Each scene shows the same named points in several views. A view is turned or mirrored, and shifted as a whole, has a little noise and may leave points out.

Scene 1
View 1
suvo: [  2  10  -7   2  21  -8 -18 -15  -5 -20  -7   9 -11 -22 -14   5   8   4
  -4  -1 -19  -5 -10 -11  -7  15  -1   3   0   7  -3   8  -4   1 -14   9
   3   0  -3  -5   1   4  -1  10   6 -25  -9  -1  -1   2  -6]
Koz: [-25 -14   4  -1  10  -4  13   0   6  -7   0   8 -23 -15 -13   3  11   5
  -2  -2 -14   3 -14   6 -24  14   9  -1 -15 -11   2  12 -14   7   1 -12
 -12   2  -5   3  10  -7  17   6 -14  -1  -7 -10 -12   6   0]
Rap: [ 16   9  -7  -6   7  -8 -14  -5 -10  -9 -10  -1  -7 -10  -5  -2   4  -4
  -7   6 -16  -2  -6  -3   7  12  -2   0  -8  14  -2   7  -2  -7 -12   3
   0  -6  -2   0   4  -2   0   5  17 -16  -1   7  -1 -10  10]
Bagok: [  9   5   1   2  11 -13 -14  -6  -5 -15  -5  20  -7  -8  -4  -3  -2  -1
  -7  19 -20  -4   0  -1   6  13  -1   9   1   7   1   5   4  -7 -15   7
  11  -2   5   3   8  -5  -5   8  11 -14  -1   1   4 -13  -4]
dur: [ -3   4  -2   1  12  -9  -8 -10  -5 -11  -4   9 -15 -17  -7   2  10  -2
  -7  -4 -15   0  -9  -1  -5  11   5   2  -3   2  -1   9  -3   1  -7  -3
  -3  -3  -5  -2  -1   2   6   9   4 -17 -10  -5  -7   1  -2]
bapez: [ -2  -1  -6   4  10  -7  -7  -7  -8  -8  -9   9 -11 -17  -4  -1   8  -4
  -5  -5 -15  -1 -10  -4  -4   7   2   0  -4   4  -3  12  -6  -2  -3  -3
  -6  -5  -4  -1  -5   5   8   9   5 -22 -12  -5  -5   1  -3]
dodu: [ -9   4 -14   1  15  -6  -8  -6  -7  -3  -7  15 -11 -18 -10  -5   1  -2
  -8   5 -20  -2   4  -5  -5  16  -5   8  -1  12   1  15  -3   2  -9   0
   1  -6   6  -4   2  -8   4   5  -1 -23  -6   5   4  -4  -6]
Tov: [ -1 -11   5  10   7  -9  -3  -5  -3 -15  -6  12 -11 -12  -1   2   9  -1
  -2  -1 -14  -2 -16  -2  -6   2   6  -2  -5  -5  -2   7  -7  -5  -1  -2
  -5   0  -4   4   0   9  10  10   4 -16 -14 -13  -9   1  -4]
rilu: [ 12   3 -16   0   9  -3 -14  -5  -8  -6 -17  -7  -5 -16  -5  -1  14  -5
  -2  -6 -18   1 -11  -9  -2   7  -4  -5 -12  16   3  12  -9  -8   0   6
 -12  -7   2  -6  -5   5   5   3  12 -29 -13   6  -5   0   9]
bonoz: [-30   0   7   2  20 -10   4  -9   8 -16   6  23 -27 -20 -18   7  11  10
  -5   2 -17   3  -8   5 -26  20  10   8  -3 -13   3   9  -5  12  -7  -5
   0   5  -4   0  11  -9   8   9 -15  -3  -8 -11  -8   7 -11]
paf: [-14  12  -6  -2  13 -11  -5  -8  -4  -5  -1  16 -20 -19 -11  -1  10  -3
 -11  -5 -16   6  -1   2  -7  16   4   8   0   5   2  13   1   5  -5  -5
  -5  -6  -2  -6  -1  -7   5   8  -2 -16 -10  -1  -7   1  -4]
vuned: [ -6 -10  -4  -1   9  -3   4   1   3  -7  -8  -1 -14 -11  -9   2  12   2
   1   5 -18   2 -12   0 -17  12   2  -3 -18   0   7  10 -13  -3   1   1
 -10   0   4   1  10  -5  10   2  -3  -9  -7   0  -8   0   6]
mezi: [-10 -13  12  15  11 -15   0  -4   8 -18  -2  25 -18 -10  -1   5  17   3
   0   5 -18   3 -12   3 -13   5  11   4  -4 -14   8   8  -1  -4   3   3
  -4   4   4   5   4   5   5  12  -2 -10 -16 -15 -13   2  -9]
zeve: [ -4 -10  -2   2   6  -5   3   0   0  -5  -9   3 -13 -11  -5   0  12  -2
  -1   1 -16   3 -12   0 -11   8   3  -3 -14  -1   5  11 -10  -4   2  -2
 -10  -2   1   2   5   0  12   4   0 -12  -9  -4  -8   0   5]
Pev: [  8 -11  -5   1   0  -6  -1   5  -5  -1 -11   5  -6  -5   1  -7   2  -7
  -4  12 -17  -1  -4   2   3   6  -2   0 -12   7   4  11  -6 -10  -2  -2
  -5  -5   5   5   5  -4   9   3   7 -13  -3   2  -2 -10   7]
kiko: [ 13  -7   1  -5  -4  -7   0   0 -10  -4  -8  -5  -8  -6   2  -4   3  -8
  -6   0  -9  -4 -17   3   7   3   5  -7 -14   2  -7   6  -7  -8  -5 -12
  -7  -6 -13   8   1   4  11   6  13  -7  -1  -5  -7  -6  14]
nop: [  8 -18   8   0  -3  -6   7   7   2  -8  -8  -2 -10   0   1   1  11  -3
   1  10 -14   2 -18   5  -5   4   8  -7 -22  -7   4   5 -10 -11   3  -4
 -11   0  -2  10  11   0  11   4   7   1  -3  -6 -13  -6  14]
did: [ 17 -10  -3  12   9  -7 -14  -3  -3 -18 -15   7   0  -8   1   2  10   0
   3  12 -22  -4 -12 -10  -2   3  -3  -2  -9   6   7   7  -5 -15  -1  16
  -1   0  11   2   2   9   0   7  13 -25 -12  -1  -2  -7   1]
pinu: [  8 -12  11   0   5 -11  -1   0   3 -18  -5   7 -10  -2  -4   3   5   3
   0  18 -16  -4 -14   4  -5  10   6  -1 -14  -7   3   2  -6  -8  -8   3
   1   4  -1  11  16  -2   3   7   7   1   1  -5  -6  -9   6]
kir: [ 19  14  -1   0  11 -12 -22 -15 -13 -20  -9   2  -7 -18  -5   3  10  -5
  -7  -7 -13  -5 -16  -8   9   8   3  -1   1   9  -9   3   1  -7 -13   4
   2  -5 -13  -2  -7  14  -3  12  22 -26  -9  -4  -5  -2   4]
dipak: [-22 -13  -5   1   8  -1   9  -2  -5  -1  -3   9 -15 -19  -8  -4   1  -2
  -6  -8 -10  -2 -11   1 -14   9   4   0  -8  -4  -6  15 -15   7  -3 -18
  -9  -5  -9   3   0  -4  22   7 -11 -12  -7 -10  -4   6  -5]
View 2
rilu: [  3   1   9  -4   8  -2 -13   5  -6   1  18   0 -22   4   0   7  -9 -23
   5   2   1  -3  17 -10  -6   7   8   2 -24 -10   2   7  -4   2  -7  10
   4   0   7 -17   0 -18  -7 -18 -17  -5 -13  10  -4  -2 -22]
dipak: [  4  16  -5  -4   9  13   5  -2  -5   0  16 -19  -2 -17  -7  15  -2  -1
   1  19  -3  13  10 -13   6  16   1  11 -12   4   0  -6  -1  10  -4  15
   8  -6  15   3   2  11 -13 -23  -5   0 -13   0  -2   2  -1]
Tov: [ -8  11   0  -9   1   5  -4  -2  -3   3   9  -3 -10  -5   3  12  -4   2
   7  10   4   4   5  -9   0  15  10  -4  -9  -3  -7  -4   1  11  -4  10
   2  -8   0  -5   2  -3 -22 -17  -8  -4   0  14  -7   1  -8]
vuned: [ -4   6   8  -2  -1   6   9   6  -4  -1  16 -11 -18 -10  -3  18   2  -7
   2   6  -5  12   9  -9  -1  15   6   9 -15  -7   5  -3   4   6  -1   8
   7  -6   6  -7   0  -7 -10 -12 -14  -4  -3  -3  13  11  -6]
kir: [  2   4   8  -3   4  -1  -7   1  -1   8   6   9 -11  19  13   3 -20  -2
   3  -5  10  -4   4  -8  -4   6   7  -7 -13  -4  -5   7  -9   2  -7   5
   0   2   6 -17  -2 -13 -14 -23  -8  -1  -7  27 -21  -4 -10]
Bagok: [ -5  -2  10  -1  -9  -6   1   7  -9   2  14   7 -10  18   1  21 -20   1
   7   6   2   9 -13  -4  -7   0  -7  -2 -12   0   5   3  -4  13  -7   4
   2   7  -3 -12   7 -18  -7 -13  -2 -11   2  13  -8  -3   7]
suvo: [  6   7  11  -2   3   0  -4   4  -1   4  13   3 -16  13   9  16 -19  -5
   5  -1   4   6   2 -16 -11  11  -4   1 -10   1   0  -3  -2   4   5  18
   2   7  15 -18  11 -13 -11 -20 -15  -3  -4  17 -15   2  -3]
Pev: [ -7   0   5  -5  -1  -1  -1   5 -13  -2  17  -2 -12   1  -7  14  -5  -8
   4  14  -3   5   2  -2   2   3   5   4 -22  -7   5   6  -5  13 -14   0
   6  -3  -7  -4  -4 -13  -6 -14  -3 -10  -7   2   5  -2  -6]
pinu: [-11   5   9  -4  -8   4  15   8  -7   3   7   0 -13   4   5  16  -4   9
   2   2  -2  11  -4  -1   2  11   8   1 -11  -6   0  -1  -2  10  -6  -3
   5  -7  -7  -6  -4 -11 -15 -10  -3  -7   7   5   9  11   3]
dur: [  4   5   3  -2   0   1   1  -1   1   6  12  -5  -7  -1   1  14 -11  -3
   6   5   2   5   4 -14  -3  12   2   1  -9  -1   2  -1   1   6  -3  12
   1  -1   9 -10   3  -5 -13 -19 -11  -3  -6  13 -11  -2  -6]
zeve: [ -3   7   3  -4   1   5   4   2  -4   1  15 -10 -12 -11  -4  15   1  -6
   4  10  -3   7  10  -8   1  14   8   5 -14  -6   2  -2   2   8  -5   7
   5  -8   3  -5  -1  -6 -13 -14 -11  -4  -5   2   6   5 -10]
dodu: [  6   2   5   0   0  -3  -4   4  -8  -1  23  -4 -10   5  -7  22 -16 -12
   7  14  -2  10  -1 -14  -8   4 -10   8 -16   4   9  -1  -1  10  -2  17
   5   8  13 -11  12 -11  -2 -18  -9  -8 -11   5  -8  -6   2]
Rap: [  2  -3  12  -1  -1  -4  -1   8  -8   3  13   6 -13  17   2   9 -16  -9
   2  -1  -1   1   3  -4  -3   0   2   2 -20  -6   7  11  -7   4 -12   0
   4   3   3 -16  -4 -18  -3 -18  -7  -6  -9  13  -6  -3  -8]
paf: [  9   2   2   3  -6  -3   3  -3   4   6  17 -12  -2  -4  -7  19 -11  -6
   7   5  -1   8   3 -15  -5  10  -9   5  -6   4  11  -1   5   4  -3  16
   1   2  16  -9   6  -4  -8 -18 -12  -4 -10   8 -10  -8  -2]
nop: [-14   4   5  -6  -4   7  11   4  -7   3   8  -7 -14  -9  -1   9   6   1
   1   6  -4   7   8   3   7  14  17   2 -16 -12   1   4   0   8 -12  -7
   7 -15 -11  -2 -13  -8 -15  -9  -5  -5   2   1  15   8 -10]
bapez: [  2   7   1  -5   5   2  -7  -1  -3   4  15  -4  -9  -2  -1  12  -9  -7
   7   9   2   2   8 -13  -3  10   5   1 -13  -2  -1   0  -2   7  -5  12
   2  -2   8  -9   4  -6 -14 -19  -9  -3  -9  12 -11  -4  -9]
mezi: [-12   8  -2  -7 -12   3   2  -4   4   4  12  -7  -9 -15   0  22   0   7
  13  10   2  11  -3 -12  -5  21   5  -6   1  -2  -3 -13  11  15   4  14
  -1  -9  -4  -3   9  -5 -27 -10 -11  -9   9   8  -2   3  -2]
did: [-13   2  11 -10  -1  -3 -13   6 -11  -2  15   9 -27   9   6  14 -10 -11
  11   6   4   1   2  -6  -8   7   8  -5 -19 -10  -5   0  -2  13  -2   8
   3  -1  -7 -14   5 -24 -16 -11 -12 -11   5  12  -2   3 -11]
bonoz: [  5  13   2   3  -8   7  20  -1   7   6  11 -19  -2 -13  -1  28  -4  12
   5   5  -4  21  -3 -19  -4  23  -9   7   6   8   5 -16  12   6   9  21
   3  -3  19  -2  13   7 -16 -15 -12  -2   2   2  -1   9  12]
Koz: [  1  14   0   0   0  13  18   0   2   2  12 -22  -5 -22  -5  19   6   4
   1  10  -6  18   9 -14   4  24   3  11  -4   0   3 -11   7   6   1  13
   7 -11  14   2   2  10 -15 -15 -11   0  -3  -5   9  12   0]
View 3
dipak: [  8   3  -5  -2  -1  -1  -4  -2  -6 -12   1 -14   7  -1   8   2  15 -13
 -15  12  26  -1   4   7   5  -7 -12 -11   2  -8  -4  -3  -9 -12   1   1
  20   6   9   3   4  16  10  -7  -7  12  -3 -13  11 -21  -6]
vuned: [  7   8  -5 -12 -12   3  -6  14  -6   2   2 -14   7   2   9   3   6   1
 -10  12  15  -4   5   7   1 -12  -3  -8   1  -6   6 -11 -17  -9   9   4
   9   0  -6  -1   4  13   0   3   1   7   1   4   1 -18   1]
did: [  9   2 -14  -7  -8  -1  -2   6  -2  14  12  -5 -10  -2   6  -1 -12  10
  -3  -1   0   6   2  -1   5  -7  10  16  -5   3   7 -13 -26 -10  22  -6
  13  -5   0  -7   4  13  -2  -1  -2   8 -12  22  -2 -10  12]
pinu: [  9   2  -4 -12  -3  -4  -2  16 -11   5  16  -9   5   4  13   4  -4  -1
   8   0   9  -2  18   3  -2  -2   7 -10  -1   2   8  -7 -20  -6  17   2
  10  -6   2   2   1   4   6  -4   0  -2   7  12  -5  -8   7]
kir: [ -1 -13  -6   5   5  -4  11  -7  -3  13  18  17 -20  -9  18   3   0  12
   1   3   1  12   7  -3  11 -11   6  21 -11  11   9  -9  -4 -12  10 -13
  17   1  -1   1   0  16   3  -4   1  -3  -2   6   4  -8  15]
bonoz: [ 19   4  -9   1   5   3   2  -1  -8   2   2 -22   9   7  20   4   7  -6
 -15  15  15   9  18  13   5 -11 -23 -32   2   0  -7  -4 -13  -9   1  17
   3  -4   8  10  19  18   1  -6  -2  -9   7 -11   2 -16  -6]
dur: [  7  -3  -6   1   1  -2   2  -4  -4   4  10  -1  -5  -1  15   2   3   2
  -9   9  12   6   5   2   8 -11  -9   1  -5   3   2  -8  -8 -11   6   0
  12   2   2   4   6  20   3  -4  -1   0  -2   0   5 -11   6]
Pev: [ 11   5  -2 -10  -9 -10  -9   5  -5  -2  13  -1  -1   3   7   4  -3  -5
   1   2  19  -9  -3  -3   2  -6   4   9   2  -3   8 -11 -21  -5  14  -1
  18   3   4   0  -2  13   6   1  -4  11   0  16   1 -11  10]
zeve: [  2   5  -5 -10 -10   1  -6  10  -6  -2   3 -12   5   3  10   0   5  -2
  -8   7  15  -3   3   2   3  -9  -5  -3  -3  -6   4 -10 -14 -10  10   1
  11   4  -1  -1   2  16   5  -2  -2   8  -3   1   4 -15   4]
Tov: [ -1  -2 -11  -2  -2   2  -1   2  -8   2   9 -12  -2   0  11  -4   0  -1
  -5  -1   7   7   9   0   5  -5  -4   0 -10   0  -1  -7 -13 -12  16  -3
  12   2   7  -2   4  15  10 -11  -5   4  -9  -1   3 -10   4]
paf: [ 16   0  -4   3   1  -3  -2 -11  -1   1   7  -1  -5   4  19   5   6  -2
 -13  16  19   4  -1   4   9 -16 -18  -3  -1   2   1 -11  -7  -8   0   8
  10   5   4   9  12  26  -1  -1  -1  -3   2  -1   4 -12   6]
Bagok: [ 27  -1  -5   0   7 -14   1  -7  -4  10  21   5 -10   3  15   8 -12   2
   3   4  10   3   8   0   4  -7   3   5   4   9   6 -10 -24  -5  12   3
  16  -8   9   7   9  14  -1  -1  -4  -4   4  24  -3  -7  13]
nop: [ -6   6  -2 -18 -14   0  -8  23 -12  -4  11 -12  10   6  10   0   2  -3
   7  -1  15 -10   9  -2  -3  -2   6  -5  -5  -7  10 -10 -14  -8  19   0
   9   4  -2  -3  -7   6  14  -3   0   6   3   7  -2  -9   6]
Koz: [  5   7  -5  -9  -6   6  -5  13 -10  -8   0 -24  16   6  12   1  13  -9
 -13  14  21  -1  12  10   0  -9 -16 -26   1  -9  -3  -6  -9 -10   4  10
   7   4   3   4   8  14   7  -5  -2   3   3 -13   4 -19  -7]
bapez: [  5  -3  -8   0  -1  -1   0  -5  -3   2   7  -2  -7  -3  11   0   3   1
 -11   7  12   6   1   1   8 -10  -6   8  -6   0   1  -8 -10 -12   7  -3
  17   3   4   0   4  19   3  -5  -4   7  -8   1   7 -13   6]
dodu: [ 27   2  -6   2   2 -11  -2 -13   1   4   7   2  -9  -1  11   8   0  -1
 -14  14  18   2  -4   4   7 -14  -8   5   8   2   2 -10 -21  -8   2   4
  19  -1   5   6  11  21  -7   3  -4   6  -1  12   6 -17   5]
mezi: [  6   4 -15  -5  -3   4  -4   4  -8   4   7 -26   2  10  15  -6  -8  -2
  -6  -1   6  10  14   3   5  -4 -14 -15 -10   1  -6  -9 -18 -11  18  10
   0  -1  11   1  12  18   7 -12  -5  -3  -7   2  -2  -5   4]
kiko: [ -6  -3   3  -9  -5  -8  -2   9 -10  -6  16   6   1  -1  10   3   7  -5
   7  -1  18  -8   4  -5   2  -3   8   8  -5  -3  10  -7  -6 -10  11  -8
  20   7   1   1 -10   9  16  -5  -2   6   4   3   4 -11   8]
Rap: [ 12  -3   1  -3  -1 -10   2   0  -3   8  17  16 -10  -3  14   9   1   5
   1   8  13  -2   0  -1   4 -12   8  16   1   5  14 -11 -12  -7   8  -5
  18   0  -4   3  -1  14  -1   4   2   1   6  16   1 -11  14]
View 4
suvo: [ -6   8  -8   2 -14   0  -4  -6 -13   0  -3   7   3   1 -11 -18  -3  -2
 -12  -7  10   7   3  12   4   3 -10 -17  -2 -11   6  -1 -10  -8  -3   1
  12   3  -3   4  -5   4 -11   3  -8  10   0   6   6  -4  18]
kiko: [ -9  -1  -7  -9  13   2 -21  -6   9   6   9  -3  -5 -11   3  -2  -4  -2
  -5 -11  -1   3 -11   2  10  -6   2   2   2   7   9   0   7  -7  -5   1
  15   1  -3   6 -11   9   8   5  -4 -10   9  18  -7 -12  -5]
mezi: [ -1   6   5   3 -20   9  -3   1 -12   4  24   4 -11   6  -3  -2 -16  -2
   5  -3  17  -3   0  11  12   0 -13  -1  -5  -8  -4   2  -2 -12   6   3
  18 -12  -5 -12  -7  10   5 -23 -19   5  19   9  -7 -14   5]
bonoz: [ -6  12   7   8 -32  18   6   2  -4  -7   7  -9 -11   6 -19  -5 -12  -3
 -11  -7  27  -6   8   6  -4   6  -8   7  -5 -12   5  10  -3  -7   8   4
  11   0   1 -13 -15   8  -5 -28 -11  11  16   0   0  -9  -1]
Bagok: [  5  19  -9   5 -11  -5  -3   5 -12   8   0   2   2  -2  -3  -8   5  -6
   0 -21  -4  -1 -11   5   4   7  -7 -13  -1  -6   1  -8   0 -19  -6   3
  17   0  -2  -5  -6   3   3   7 -11   3  13   4  -2   7  17]
Tov: [ -6   1  -3  -3  -6   5 -12  -1  -5   1  15   5  -9   1   0  -4 -13  -2
  -1  -3  13   1  -3  12  15  -6 -11  -4   1  -4   0   1  -2  -8  -1   2
  13  -6  -4   2  -5  10   2  -9 -12   2   9  14  -4 -16   4]
pinu: [ -3  11  -2  -1  -1   5  -2  -4   2  10  11  -5 -10  -3  -2  -1  -8  -9
   1 -11   2   4 -12  -8   8   2   5  -3 -13  -1   3  -3   2 -11  -5   1
  19  -6   1 -10  -8  12   3  -2 -13  -1  26  11  -6  -7   2]
bapez: [ -7   2  -8  -5  -7   1 -14  -2  -5   0   6   6   0  -2  -6  -8  -6   3
  -7  -6   9   2   0  17  10  -2 -13  -5   7  -5   4   1  -1  -5   1   1
  12   3  -6   5  -6   5   2  -6  -7   2  -1  11  -3  -8   6]
vuned: [-10   3  -7 -11  -6   1  -4  -9   6   9   8  -3  -5  -4 -15   0 -13  -1
  -6  -1   9  11   1  -1   7   6  -4   3  -7 -11   5   3   0   4   5  -4
  19   1  -4 -10  -8   7   4 -17  -8   5  12   8  -6  -7  -2]
kir: [ -7   1  -7   0   3  -1 -20 -11 -17   2   2  12   3  -5   2 -24   1   0
  -8 -11   3   3  -3  15   8  -4  -6 -21   3   5   9  -5  -7 -14  -9   2
  14   0  -5  13  -8   3  -5  19  -8  -2  -3  16   5 -12  16]
Pev: [ -3   7 -13 -10   4  -7 -13   1   5  12   9   0   0  -8  -3   4  -4  -2
   2 -12  -7   6 -12   3  13   3  -7   1   2  -5   2  -4   7  -4   0  -1
  19   4  -5  -2  -5   5  13  -4  -7  -3  10  11 -10   2   2]
rilu: [-11  -3 -15 -16   7 -11 -18 -15  -6  11   3  11   9  -9 -11 -12  -6   6
  -7  -1  -1  15   1  13  11   1 -11 -12   3  -7   7  -4  -4   4   1  -6
  19   7  -9   6  -3   1   5   1  -5   3  -6  12  -3  -4   9]
dipak: [-10   2  -5  -6 -12  10 -10   7  14  -7   4  -6  -9  -1 -10   5 -13   0
 -12  -4  19   0   0  10   8  -3 -11  13  11  -9   5  10   4   0   5   4
   5   8  -2   3  -9  10   3 -23   0   5   2   7  -5 -10  -8]
paf: [ -6   7  -2   0 -20   3  -9  -1 -11  -1   2   0   4  -4 -17 -10   0   4
 -11 -14  13  -4   6  16  -3   7 -12  -1   7  -5   9   5   0  -6   7   2
  15   8  -4  -3 -15  -2   2 -13  -6   3   0   3  -1  -2   3]
Koz: [-13   2   3  -4 -16  14  -2  -2  11  -3  11 -10 -13   0 -16   5 -18  -2
 -10   0  23   2   5   1   3   1  -4  16  -3  -9   6  12   2   3   9   0
  12   2  -1 -10 -13  11   2 -30  -7   5  14   6  -6 -15 -11]

In a view up to two points have been moved. Name them for each view, in the order of its rows, or write -.
view 1 | -
view 2 | kir
view 3 | -
view 4 | -
